Each row is a point on a landscape with many valleys, with its height.
From any point a ball takes the steepest step (drop divided by distance) to one of its 4 nearest points. It stops when none of these is lower. Distance is the straight distance between rows; heights are no part of it.
K_877: [ -4 -12 -12   3  -7  18  -1  -1 -11  -6   2  -6   5  10   7   3   7  -4
  -9   8  -5   3   2  11  -3   0   2   8 -10   8   4   5  11]  h=48.5
K_903: [ -9 -18 -14   8   0  19   7   2  -5  -6   5   8  11  14  -1   3  13  -7
  -7   5 -11   3   2  15 -14   4  -9   6 -15  21   3   5  10]  h=55.1
K_108: [-17   3  -9   3 -11  12  -6  -5   3   3  -7 -17   7  -8 -11  -5  -7   2
 -20  -7  14 -13   0  -7  -8 -25  -7 -21 -11 -17   0 -15   0]  h=21.6
K_734: [ 20   7  17 -11  -7 -25  -9  -2 -12   0   6  16   2  -4   3  -3 -10   2
  16  -6  -5   1  -7  -3  11   6  20   5  14   3 -20  12 -20]  h=15.7
K_936: [  8   9   7  -1   2  -3   2   5   3   3 -10  -1 -15  -5   5  -7   0   3
   7   6  10   8  -3  -3  17   3   0   3   8  -9   0  -3 -11]  h=22.0
K_308: [  5   4  -2   3  -7   2  -3   5  -4   1  -3  -4 -12   3   9  -9  13  -4
   8  15   2   3  -7  -4  13   0   1   7   0 -10   9   0   4]  h=46.2
K_673: [ 13  -9  19  -9  -6   3   6   8   2  -3 -10  22  -2   9   7   5  -5   5
  11  -8   0   8  -5   3  13  10  12  10  28  21  -2  15  -8]  h=15.0
K_499: [ -1   6  -2   5 -11  -2  -7   4  -4  -1   2 -10 -15  -2   6  -3   8 -13
   9  16   2   0  -9  -5   6 -10   3   2  -7 -12  13  -3   9]  h=44.2
K_405: [ 14   1   7  -8   5 -16  -1   2   2  -4  10   5   5  -1   1   3  -6   7
  -1  -9 -15  -4   3   3   4  23  11   0   9  10 -12  15 -12]  h=8.7
K_294: [-15   9  -6   1 -15   9  -5  -8   0   2  -4 -20  -7 -12  -6  -4  -5  -1
 -12  -4  12  -9  -7  -3  -4 -29  -5 -15  -8 -16   3 -11  -5]  h=25.2
K_187: [-12  12  -1   4 -20  -4 -11   1   1  -5   5 -15 -10 -14  -4  -1   2  -8
  -9   4  12  -9 -16  -7  -3 -30  -5 -14 -16 -22  12 -11   6]  h=28.3
K_204: [12  2 10 -9  9  1  8  7  4 -4  3  5  6 -1  2  6 -7  9 -1 -7 -6  1  9  5
  4 20  2  5 17 15 -4 11 -3]  h=14.8
K_816: [-16  -6 -15   4  -9  14  -4  -6   0   3  -2 -11  11  -3 -10   0  -4  -5
 -17  -5   8  -5   2  -2  -8 -16  -5 -17 -16 -12   0 -10   5]  h=10.8
K_36: [ 12  -7  -8   3  15 -16  12  -5   8   8  18   4   5   5  -7  -8   8  14
  -1 -14 -19  -4   9   2  -4  19  -1   1   4   8 -12   1  -8]  h=22.9
K_440: [ -9  13  -1   5 -11   2  -4  -6  -3   3  -4 -15 -17 -12  -3  -5  -1  -3
   4   3   8  -5  -8  -2   4 -24  -4  -8  -4 -19   6  -9  -7]  h=37.7
K_206: [-17 -16 -12   9   6  27  -8   8   5   0  -8   3  21  12   3  22   8   4
 -19   5   3   7  -5  -1  -6 -10 -18   6 -15   4   7  -9  36]  h=45.5
K_825: [  9  11  19  -7  -1 -30  -2  -6  -4  -2  -2  13 -12  -7  10  -4  -8   2
  13   0  10   6  -6 -10  10   1  17  -1  10  -4 -14   5 -17]  h=14.0
K_244: [  5   4   5   1  -2 -10  -6  13   0  -3  -5   4 -12   2  11  -9  13 -13
  13  16   3   4  -6  -7  12   6   5   3   2  -8  15  -4   8]  h=42.0
K_177: [-11  20   0   3 -13  -7  -6  -1  -1  -2   0 -16 -16 -16  -3  -4   1 -10
   5   7   9 -10 -17  -1   2 -27  -2 -12  -9 -23  13 -11  -2]  h=33.8
K_726: [  1  15   5  -1   6  -1   2  -7  -7   6  -3  -7  -6  -7   0  -1 -10   6
   0   0   9  -2   5  -9   7   1   1   3   6  -7  -5   2 -12]  h=28.1
K_606: [  9   6  23 -10   1 -27  -2  -4  -4  -2  -7  23  -9  -3  14  -6  -8   0
  18   2   5   7  -7  -4  12   2  14   5  19   5 -14   6 -13]  h=6.0
K_725: [ 1 -6 -6  0  2 19  4  3 -6  1 -6 -2  2  4 -1 -2  7  1  3  1  2  1  6  6
  7  7 -3  7  3  1  3 10 -3]  h=25.5
K_804: [ 19   8  10  -7  -5 -18  -8   0  -1   1   7   4   3 -11  -5  -3 -12   4
  10 -17 -14  -4  -2  -1   9   8  18  -7   8  -4 -22  12 -30]  h=18.0
K_896: [ -1 -11  -7  -1  15  13  14   0   5  -2  11   6   6  14  -8   8   9  -3
   9 -10 -12   1   8   6 -24   2 -17   8  -1   7   1   0   4]  h=57.7
K_700: [ -7  -3  -7  -1  13   6   6  -6   4   5   8  -8   7   1 -11   3 -10  -1
   2 -10  -4  -3  12   6 -26  -6  -7  -6  -7   1  -1  -7   4]  h=41.2
K_276: [-19 -13 -20  20   2  11  -5   2   4   9  -1   1  23  12 -10   2   1   6
 -18   5  -1  -4  -7  -4 -19  -4 -15  -3 -25   3   0 -14  26]  h=53.4
K_70: [ 15  -2  10  -7   2 -15   2   3   3  -8   9   9   7   1   2   6  -7   9
   0 -10 -15  -2   5   5   2  22  11   4  16  19 -11  15  -6]  h=10.6
K_23: [  5  14  13  -1   3 -11   3  -2   1   4  -7   2 -13  -7   6  -5  -6   4
   3   2  14   6  -1  -8  13   3   3   2   9  -7  -7   0 -11]  h=22.1
K_570: [ 8 -6 -4  1 -9 10 -4  2 -8 -1 -1 -7 -7  9 10 -5 12 -4 -1 14  1  3 -1  0
 10  2  2 10 -1 -3  9  5  9]  h=47.5
K_531: [ 17 -13  -8  -1   9 -12  23  -1   8   5  22  19   1  15  -5   1  14  18
  -2 -17 -19   2   2   7  -3  20  -7   9  13  25 -12   1  -7]  h=41.6
K_431: [ 14  -2  21 -11  -2  -8   2   2  -3  -2  -4  19  -3   5  11   2 -12   5
  11  -5  -1   7  -5  -1  12   7  12  13  24  17 -10  14 -10]  h=9.8
K_604: [  0  13   7  -6   0 -19  -9  19   7  -7 -20  11 -12 -12  12  -9   5  -9
  16  12   1   5  -6  -1  14   4  14  -9   6 -11  12 -10  -6]  h=33.2
K_820: [ 20  14  18 -12  -6 -29 -10  -1 -12   3   1  15   0 -12   3  -6  -7   2
  23  -4  -4   2  -7  -6  13  -4  22   2  12  -7 -20   6 -29]  h=20.9
K_336: [-15 -12 -14  12  -1  14  -9   1   2   1  -3  -7  17   8   4  13   0   7
 -23   7   5   2  -3  -3  -8  -9 -12   4 -19   0   4 -14  31]  h=45.6
K_978: [ -6  -7  -5   5   6   4   6  -3  13   7   9  -6  11   5 -22   0  -7   1
  -6 -13  -2  -4   8  -7 -38 -13 -17  -9 -12  -6  -3 -21  11]  h=3.9
K_191: [-12  -3  -1   8 -11   3 -15  -5   4  -6   3 -12   3  -2   4  12   0  -3
 -20   9  14   1  -7  -5  -3 -18 -11   3 -18 -10  13 -10  24]  h=5.8
K_153: [ -2   1  -6  -2  19   0   6  -6   2   6   8  -7   7   2  -4   3  -8   5
   6  -4 -11  -7  14   2 -16   8  -3   3   1   3   0  -1   0]  h=35.4
K_430: [-13  14   0  -1  -1   3   2 -16  -9   5  -1 -18  -8 -11  -5   0 -17   2
  -6  -5   9 -12   5  -9  -9 -18   0 -10  -2  -9  -2  -4  -7]  h=40.4
K_857: [-15 -13 -15  12   0  12  -3   3   2   1   0   1  21  13  -3   5   1  -2
 -21   4  -2   5  -3   5 -13   0 -10  -1 -25   6   1 -10  22]  h=51.9
K_67: [-17 -13  -7  19   2  11  -4  -2   7  10   1  -5  16   6 -33  -5   2   5
  -5  -9   5 -12   2 -14 -32 -13 -23 -14 -17 -11  -1 -18  18]  h=58.1
K_120: [ 14   3  19  -9   3  -4   6   4   2  -3  -2  12   0   3   6   6 -11   7
   4  -3   4   7   0   0   9  12   7   7  21  10 -10  15  -9]  h=10.5
K_382: [-23   8   7   8   3  -2 -15   5  -4  -3 -14   1 -10 -14   8   0   0 -28
   0  26  17   2 -12   2   1 -19   1  -1  -8  -1  22  -6  17]  h=82.3
K_766: [ 15   1   1  -2   4 -20   0  -5   8   1   7   4   9  -6  -6  -4  -2   7
   4 -20 -19  -5   8   5   7  19   6 -14   9   2 -21   8 -23]  h=22.6
K_377: [ -5  24  12   2   1 -16   0 -14  -6   4  -6 -11 -18 -13  -1  -7  -7   5
   3   1  15  -8  -2 -15   6 -10  -1  -4   3 -14   0  -3 -12]  h=37.3
K_601: [ -2   2 -10   1  13 -12   7 -11   2   9  15 -12   4  -2  -6  -4  -9   5
   6  -9 -14 -11  10  -2 -17   7   2  -3  -8   0  -3  -3  -3]  h=30.0
K_327: [-12   6  -8   3 -21   6  -8  -4   2   0   0 -19  -1 -10  -6  -3   0  -1
 -18  -3  13 -10  -8  -4  -1 -27  -5 -16 -12 -22   5 -14   0]  h=21.8
K_472: [15 -9  8 -6 -2 14  8 12  1 -4 -8 11  0  8  3 -1  5  5  2 -4  2  7  1  4
 15 15  3  6 19 13  1 15 -5]  h=21.4
K_602: [-10 -13  -8   3  -1  19  -6   4   0  -4  -2  -3  13  11  11  18   3   2
 -20   7   1  10  -3   6  -6  -9  -9   9 -13   8   7  -7  30]  h=44.7
K_623: [-20 -11 -16  16   0  10  -4  -1   6   8  -2  -3  20   4 -21  -5   1   1
 -12  -4   6  -8   2  -5 -19  -9 -14 -15 -21  -7  -1 -12  15]  h=48.7
K_873: [ -7   1  -8   0  -2  14  -1 -10  -6   5  -6 -13  -3  -6  -3   1  -8  -4
  -1  -2   7  -2   3   2   0 -12  -3  -3  -3  -9  -2  -2  -6]  h=31.4
K_723: [ 10   6  16  -5   2  -9   2   1   4  -1 -10   8 -11  -3   8  -3  -6   4
   5   2  12  10  -4  -4  16   3   3   2  15  -3  -7   2 -11]  h=17.0
K_992: [ -5   2   9   7   1  -3 -12   3  -3  -3  -3  -4 -14   1  12  -2   7 -19
   7  24   7   3 -10  -4   5  -6  -1  11  -2  -2  19  -3  21]  h=33.1
K_922: [  7  -6  18 -12  -3 -15  -1   6   5  -5 -20  27 -10   4  19  -8   4  -5
  22   3  -5   6 -14   5  18   4  12   6  24   9   1   1 -12]  h=29.1
K_701: [ 16 -12  -9   3  11 -12  22  -7   2  13  20  14   3  14 -14 -10  14  17
  -3 -25 -17   1   3   0 -10  20  -9   6  12   9 -21   5 -15]  h=41.7
K_786: [ -9 -11 -15   3  -3  18   1  -2  -3  -1   1  -4   9   5  -2   1   1  -8
  -4   1  -1   3   3  10  -8  -1  -4  -2 -11   3  -2   3   6]  h=48.0
K_841: [  2  -3  20 -14   0 -28  -5   0   1  -4 -23  29  -9  -6  21 -12   0  -3
  23   2  -9   4  -9   6  19   1  17  10  25   7   2  -2 -18]  h=30.9
K_540: [  9 -12  -1  -8  14  11  18   9   9  -4  10  18   8   9  -7  13  14   8
   7  -9 -14  -1  15   7  -2  20  -7  12  14  24   6   6   2]  h=28.4
K_859: [-16   0 -12   4 -19   8 -12  -4   1  -1   1 -16   7  -4  -5   1   2   0
 -23   0  10  -8  -5  -9  -3 -20  -4 -13 -19 -15   4 -11  12]  h=14.9
K_170: [-13  22   4   6 -11  -7  -2 -11  -2   2  -6 -19 -20 -18  -3  -8  -8   1
  -3   1  11 -14 -13  -4  -3 -30  -5 -15   0 -19   5 -13 -11]  h=42.2
K_258: [-17  10   7   6  -8  -7 -15   0   1  -8   3  -8  -6 -10   0   5   0 -18
  -6  16  19  -4 -13  -8  -2 -25  -6  -6 -17  -9  16  -8  19]  h=47.3
K_631: [ 0 -1 -4 -1  4 16  2 -3 -5  3 -5 -7 -1 -1 -2 -1  0  0  1  1  1  1  7  4
  6  2 -3  5  5 -2 -2  5 -5]  h=6.1
K_375: [  8   4  -5  -1   9 -18   3  -5   4   8  13  -5   6  -5  -4  -8  -3   7
   3 -13 -14 -11  11  -4  -2  18   5  -7  -2  -3 -10   4 -12]  h=22.3
K_334: [  7  21   7  -3   2 -14   0  -7  -9   6   3  -7  -4  -9  -4  -1 -12   7
  -4  -5   7  -9   5 -17   3   8  11  -4   0 -11  -7   7 -14]  h=28.2
K_832: [ 12   7   9  -3   8  -9   2   1  -1  -1   3  -2   4  -2   2   3 -12   7
  -5  -5  -2  -2   7  -3   6  17   8   2  10   8  -9  13  -8]  h=11.7
K_707: [ 21   3  11  -9  -7 -19  -8   1  -4  -1   7  10   5  -7  -1  -4 -11   3
  11 -11 -14  -5  -2   0  11  14  19   0  12   4 -21  16 -24]  h=12.5
K_918: [-10 -15 -15   6  -1  18   3   3  -3  -5   3   2  14  12   2   4   5  -5
 -14   8  -7   4  -2  14 -12   0  -6   2 -18  14   1   0  17]  h=53.3
K_437: [ -2 -11  -7   2  11  10   9  -2   8   0  10   3  11  11 -14   6   2  -6
   1 -11  -7   4   6   2 -31  -5 -18   0  -8  -1  -2 -10   8]  h=46.3
K_861: [  8 -12 -12   6  12  -9  17 -13   4  14  20  -2  -4   9  -9 -12   6  14
   2 -13 -20  -4   5   0 -20   9  -5   6  -3   3 -11  -4  -7]  h=35.8
K_824: [ -6  21   4   6  -4  -9  -2  -4  -1   4  -9 -12 -20 -14  -1  -8  -2   1
  10   7  10  -5  -8  -6  10 -16  -2  -6   0 -17   5 -10 -12]  h=38.7
K_58: [ -1  16   7   3   0  -6   1  -7  -4   6 -10  -8 -15 -10   2  -5  -6   5
   3   4  11   1  -1 -10  11  -5  -1   1   5 -12   0  -3 -12]  h=30.7
K_255: [ 18   2  12  -8  -3 -16  -5   3  -3  -3   8  10   3   0   4   0 -10   5
   6  -9 -12   0  -1   0   7  20  15   3  13  12 -16  16 -14]  h=10.4
K_211: [ -5  13  -2   4 -10  -5  -8   3  -2  -2  -1 -14 -15 -11  -1  -4   5 -13
  10  13   5  -4 -11  -4   5 -20   2  -6 -11 -17  14  -8   2]  h=38.9
K_410: [ 1  5 -1 -1  2 11  3 -2 -6  7 -5 -9 -6 -4 -1 -1 -3  2  3  3  7  2  5 -1
  6 -1 -3  4  7 -8 -1  1 -7]  h=19.9
K_891: [ 14  -7   3  -7   8 -12  13   5  12  -5  14  17   5   8   1   8   5  15
   1 -12 -22   0   5  10   0  24   3   6  15  28  -5   5  -3]  h=30.1
K_473: [ -2 -10  -6   2   6   7   7  -3  12   5  11  -3   8  10 -19   4  -2   2
  -5 -14  -6   5   5  -5 -37  -8 -18  -2 -12  -5  -4 -19   9]  h=26.6
K_836: [  5   4  13  -6  -1 -20  -5  10  10  -7 -19  19 -14  -7  15  -9  -2  -6
  17   8   0   9  -7   5  15   0  12  -7  14  -4   2  -6 -13]  h=28.9
K_215: [-16  19   2   5 -11 -10 -12   4  -4  -4   4  -9 -11 -16  -1   1   3 -18
   4  16  12  -8 -14  -8  -1 -24   3 -11 -13 -16  19  -6   8]  h=40.7
K_887: [ -1  18   5   4  -3 -10  -2   6   4   1 -11  -5 -16 -14   3  -9   2  -1
  12  11   8   1  -6  -4  15  -7   1  -3   1 -16   7 -10  -9]  h=43.8
K_224: [-17  15   4   6   6 -10 -17   6 -12  -3 -18   5 -13 -16   9  -2   6 -22
   7  26  13  -2  -5  -7   6  -7   9  -2  -2  -7  24  -3  14]  h=68.7
K_697: [ -7  -7 -12   3 -14  11  -9  -5  -4  -4   3 -14   4   2   4   5   1  -7
 -16   7   5   4  -4   3  -1 -11   0  -1 -17  -6   4  -3  11]  h=36.2
K_944: [ 10  22  16  -5  -2 -22  -1  -6  -7   3   3   4  -7 -10   0  -1 -11   5
   3  -6  10  -2  -3 -16   8   5  15  -6   2 -10 -12   7 -17]  h=24.0
K_248: [ 17  -5  16 -10   0  -7   5   6   1  -5   3  14   3   3   5   9  -9   8
   4  -9 -10   0   2   5   5  16  12   9  22  24  -7  18  -5]  h=12.9
K_783: [ 13 -16   6 -10   6  11  14  11   9  -9   2  23   5   8  -7  14  11   5
   5 -14 -10   3  10  10   7  21   2   7  21  28   6  13   2]  h=32.2
K_148: [-17  -9 -19  12  -7  12  -9  -4   0   2  -2  -5  19   4  -4   2   1   3
 -24   3   3  -3  -4  -4  -9 -10  -7  -8 -26  -4   2 -11  20]  h=48.6
K_313: [ -5  12   2   2  -6   3   0  -9  -4   5  -8 -15 -15 -10  -2  -4  -5   2
   3   3   9  -1  -4  -4   6 -14  -2  -2   1 -15   2  -7 -11]  h=33.7
K_509: [ 14 -13  13  -8  -2  11  10  10   4  -6  -7  17   1   9   2   7   3   3
   6  -8   1   9   3   8  11  17   9   6  23  20   1  18  -6]  h=21.9
K_843: [ 13  11  18  -8   1 -19   0  -3  -3  -1   2   8  -6  -3   6   0 -11   5
   4   0   7   6  -3  -9   9   8  14   1  11   0 -14  10 -12]  h=11.8
K_635: [ -7  19   2   2   0 -13 -15  12  -6  -4 -11   2 -11 -14   4  -4   8 -16
  14  19   5  -4  -6  -9   7  -4  10  -6  -3 -12  21  -7   7]  h=53.8
K_5: [ -8  12   0   1   4   7   1 -10  -8   6  -7 -15  -7  -9  -2   1 -12   1
  -1  -2   9  -6   5  -6  -1  -8   0  -1   2  -9  -4   0 -10]  h=34.7
K_399: [ 12   6  21 -10   0 -17  -1  -1  -3  -2  -4  17  -7   2  13   0 -12   4
  11  -1   5   8  -8  -3   9   7  14   7  21   7 -14   9 -12]  h=8.2
K_452: [ -7   5  -1   5 -13  -3 -10  -2  -3  -6   5 -11 -12  -6   3   2   3 -13
  -1  11  10  -3 -11  -5   0 -21  -1  -4 -15 -16  13  -7  10]  h=36.3
K_494: [ 15  -6  17  -9  -4   0   4   7   5  -4  -9  17  -5   7  10  -1  -1   3
  10  -2   5  11  -5   4  14   8   7   7  23  11  -4  11 -11]  h=13.2
K_768: [  9  11   8  -5   8 -10   1  -1  -3   2   3  -3   2  -5   1   2 -10   9
  -4  -3   1  -1   7  -9   6  17   8   2   7  -1  -8  10 -10]  h=14.6
K_603: [ 5  6  4 -3  9  5  4  0 -4  4 -6 -4 -2 -3 -1  0 -8  7  0  0  5  3  9 -2
  7  8 -1  5 10 -3 -2  8 -9]  h=21.5
K_733: [  9 -12   3  -5   0  17  10  13   1  -6  -4  12   5   6  -2   0  12   4
   0  -4  -1   2   8   6  12  19   2   7  15  17   6  18  -1]  h=27.4
K_201: [-10  -6 -17   2  -4  16   0  -6  -3   1  -2 -10   7  -1  -7   0  -3 -10
  -8  -3   2  -1   3   7  -7 -11  -5 -10 -12  -6  -3  -3   2]  h=31.0
K_852: [  0  -3  -6  -4  21   7  10  -2   3   2   8  -2   6   5  -5   5  -1   5
   8  -7 -14  -6  12   6 -12   8 -10   8   4   6   0   0   1]  h=38.0
K_654: [-11 -16 -15   5   1  17   4   0  -2  -4   4   3  15  11  -6   1   8  -9
  -5  -1  -6   4   4  13 -13   1 -10   0 -16   9  -2   4   8]  h=56.8
K_257: [-10  -8 -13   7  -8  12  -6  -2  -3  -2   1  -6  11   6   5   7   3  -2
 -21   8   2   6  -4   5  -5  -7  -4   1 -18   1   1  -4  20]  h=42.3
K_146: [  6  -9  -2   1  -9  11   0   7 -11  -2  -4   0  -4  11   9  -5  14   0
  -2  11  -2   4   1   2  10   7   4  13   1   5   9   9   7]  h=43.3
K_967: [  2 -14  -6  -2  13  18  15   6   0  -6   8  14   7  14 -10   4  18   3
  10  -6 -12  -1  14   9  -5  16 -13  13   6  20   7   9   4]  h=34.2
K_195: [-17 -16 -16  18   1  10  -2   1   4   6   2   1  21  10 -16  -5   5  -3
 -13   0   1  -3   1  -4 -19  -3 -17  -9 -24  -1  -1 -11  18]  h=54.6
K_443: [ -5  -1  -9   4 -16   8  -8  -6  -5  -3   2 -16  -4  -3   2   0   2  -8
  -7   7   6   2  -5   0   1 -16   1  -4 -13 -14   3  -3   5]  h=34.8
K_72: [ 11  -4  -5  -3  17  -5  15   4   9   3  15   7   6  12  -2   4   9  16
   4 -10 -20  -5   9   6  -7  19  -7  10  10  15  -2  -2   0]  h=33.9
K_471: [ 12  -3   7  -9  11   2  11   9   8  -4   4  11   7   4  -3  11  -1   9
   1  -8 -11   0  12   8   2  21   0   5  16  20   0   9  -1]  h=20.0
K_346: [ -7  10  -3  -3   8  -2   1 -13  -6   8   3 -16   1  -8  -4   3 -17   1
  -2  -5   1 -14   9  -8 -11  -1   3  -5  -2  -4   0   0  -6]  h=36.9
K_75: [ 12  -7   8  -7 -10  -3   4  14   9  -8  -8  18 -10  10  15  -9  11  -7
  11   5   0  10  -9   0  18  11  12   0  14   3   7   3  -4]  h=26.5
K_566: [ -4  -9 -11   4 -11  12  -4  -3  -7  -3   4 -10   0   7   9   4   6  -4
 -11  12  -3   5  -2   4  -1  -6   1   7 -12   1   4   2  15]  h=43.7
K_82: [-13 -11 -16   7   0  13  -2  -2   6   3   0  -3  17   2 -15   0   0  -7
 -10  -6   4  -2   5   4 -16 -10 -10 -15 -18  -5  -2  -8   8]  h=34.5
K_197: [ 17   7   8  -8  -3 -18  -5   1  -1  -2   9   1   6  -7  -2   0 -11   5
   2 -11 -10  -3   1  -3   6  17  15  -6   7   0 -17  14 -20]  h=13.4
K_929: [ -9 -13  -9   3   1  23  -3   7   0  -4  -2   2  17  15  10  16   6   1
 -19   9  -5  10   0  11 -11  -5  -7   9 -14  17   8  -6  27]  h=45.8
K_385: [ 17 -10  -5  -2   5 -20  10  -3   8   1  17  16   5   6  -3  -2  10  11
   2 -18 -21  -2   7  13   2  21   2  -3  11  17 -18   7 -12]  h=31.2
K_262: [ 11   0  -1  -3  12 -14   6   1   7   0  13   2   7   0  -1   1  -2  12
   0 -11 -15  -4   9   5  -2  23   2   0   6   8  -7   8  -5]  h=13.3
K_636: [  1  17  12   1   1 -20  -1   6   9  -3 -16   5 -17 -14   8  -9  -3   1
  10   8  10   7  -3  -3  15  -2   6  -7   5  -9   1  -9 -11]  h=40.2
K_907: [ -1  12   3   2  -1 -11 -11  10  -5  -3  -7  -2 -13  -5   8  -7  11 -16
  12  19   4  -2  -5  -7  12  -1   6  -1  -4 -13  17  -6   9]  h=46.9
K_184: [ -3 -10  -9   1   8  19   7   2  -6  -2   1   3  10   7  -6   1  10  -4
   6   1  -8  -1   9  12  -6   7  -8   7   0  10   1   8   1]  h=45.3
K_451: [ 11   0   7  -6  -3  -1   1  12   6  -3 -10   8 -12   4   8  -9   7   0
   9   5   6  10  -5  -3  18   6   4   2  12  -4   1   1  -5]  h=21.7
K_250: [ -3  -7  -8   0  16   7   8  -5   6   3  11  -5   9   6  -9   5  -4  -3
   6 -10 -10  -2   9   6 -26  -1 -11   1  -5   1  -3  -7   4]  h=46.6
K_298: [ -3 -17 -12   3  -3  23   5   4  -7  -4   1   5   5  15   6   1  12   1
  -7  10  -8   3   5  14  -3   8   0  15  -7  24   8   7  13]  h=51.6
K_758: [-12 -11 -17   5  -6  15  -2  -3  -2   0  -1  -7  14   5  -4   1   2  -7
 -15   1   2   3   2   7  -9  -4  -5  -9 -20  -1  -2  -3  10]  h=45.2
K_976: [ 15 -10  -6   2  11 -17  16  -6   7   9  18  14   3  10  -8  -7  13  14
   1 -24 -18   1   6   5  -2  19  -3  -3   9   9 -20   4 -12]  h=32.0
K_931: [-13   1 -10  -1  -3  16  -2  -9   0   4  -5 -16   5  -6  -9   2 -12  -6
  -9  -8  11  -5   4  -1 -11 -18  -4 -16  -9  -9  -4  -8  -3]  h=22.5
K_854: [  9  -1  11  -8  -5 -14  -4  16   9  -9 -14  19 -12   4  17  -9   8 -10
  16  11  -4   9 -11   1  16   8  13  -5  12  -4  10  -3  -5]  h=26.0
K_491: [  8  -2  -3  -6  20   0  14   3   5   1  11   4   7   5  -3   6   3  11
   4  -8 -13  -5  11   6  -7  17  -5   9  10  15   0   2   1]  h=25.6
K_628: [-2 -4 -8 -3 14 19  8  0 -3  1  0 -2  8  3 -6  4  4 -1  7 -3 -7  0 11  9
 -3  7 -8  5  3  5  2  7 -2]  h=44.6
K_898: [ -6   0  -4   3 -14   3 -11  -3  -3  -6   3 -14  -6   0   8   5   4 -10
 -10   9   7   5  -8  -2   0 -14  -2   2 -15 -10   7  -4  16]  h=24.8
K_207: [-15  -1  -8  -1   5  10   1  -6   6   6   0 -10  14  -3 -15   0 -11  -5
  -7 -10   7  -4   8   0 -23 -14 -10 -18 -11  -8   0 -13   3]  h=30.8
K_848: [  0  10   1   2  -3   4  -2  -3  -2   4  -9 -11 -14  -8  -1  -7   0   0
   7   6   9   0  -2  -4  11  -9  -4   3   3 -15   4  -5  -8]  h=29.2
K_229: [ -8  -4   8   6  -6   5 -14  -1   1  -7  -1  -9  -5   0  10   8  -2 -13
  -6  15  14   8 -11   0   0 -17  -9  10 -10  -1  16  -3  26]  h=20.3
K_926: [ -6  -3 -10   0  -5  18  -2  -6  -8   3  -5 -13  -1  -1  -1  -2   0  -4
  -1   2   1   1   3   5   2  -7  -1   0  -5  -6  -1   2  -3]  h=27.8
K_356: [-12  -7  -2   7  -7  11 -12  -4   5  -4   0 -13   6   2   6  14  -2  -1
 -21   9  10   7  -6  -4  -1 -15 -12   6 -18  -5  13 -10  27]  h=12.8
K_488: [ -1 -12  -6   2  -7  17  -2   2 -10  -3   2  -5   0  14  14   5   7  -1
  -8  13  -4   6   0   7   2  -1   2  16  -6  12  10   3  18]  h=48.2
K_2: [  4 -12  -7  -2  -2  20   6   8  -8  -1  -4   5   4  10  -1  -2  14   1
   1   5  -4   0   7   9   9  14  -1   9   4  12   7  16   3]  h=35.3
K_324: [ -5   6  -3  -2  11   7   2  -8  -5   7  -2 -13   2  -6  -3   2 -13   2
   1  -2   1  -7  13   0  -5   2  -1   2   3  -2  -1   1  -6]  h=40.1
K_698: [  3  19  17  -1   1 -27  -1  -6  -1  -1  -7   6 -17 -13   6  -4  -5   5
   5   1  15   6  -1 -13  13  -1   7  -8   5 -11  -7  -2 -14]  h=28.5

Call two points neighbours if one is among the 4 nearest of the other. Go from one point of each pair to the other, from neighbour to neighbour, staying as low as possible. Name the highest point that can't be avoided.
K_631, K_405 -> K_603
K_978, K_191 -> K_443
K_405, K_978 -> K_201
K_816, K_978 -> K_207

For each start below, name the point where the ball stops.
K_170 -> K_816
K_215 -> K_816
K_877 -> K_191
K_967 -> K_405
K_783 -> K_405
K_211 -> K_816
K_929 -> K_191
K_896 -> K_405
K_488 -> K_191
K_206 -> K_191
K_733 -> K_606
K_440 -> K_631
K_636 -> K_606
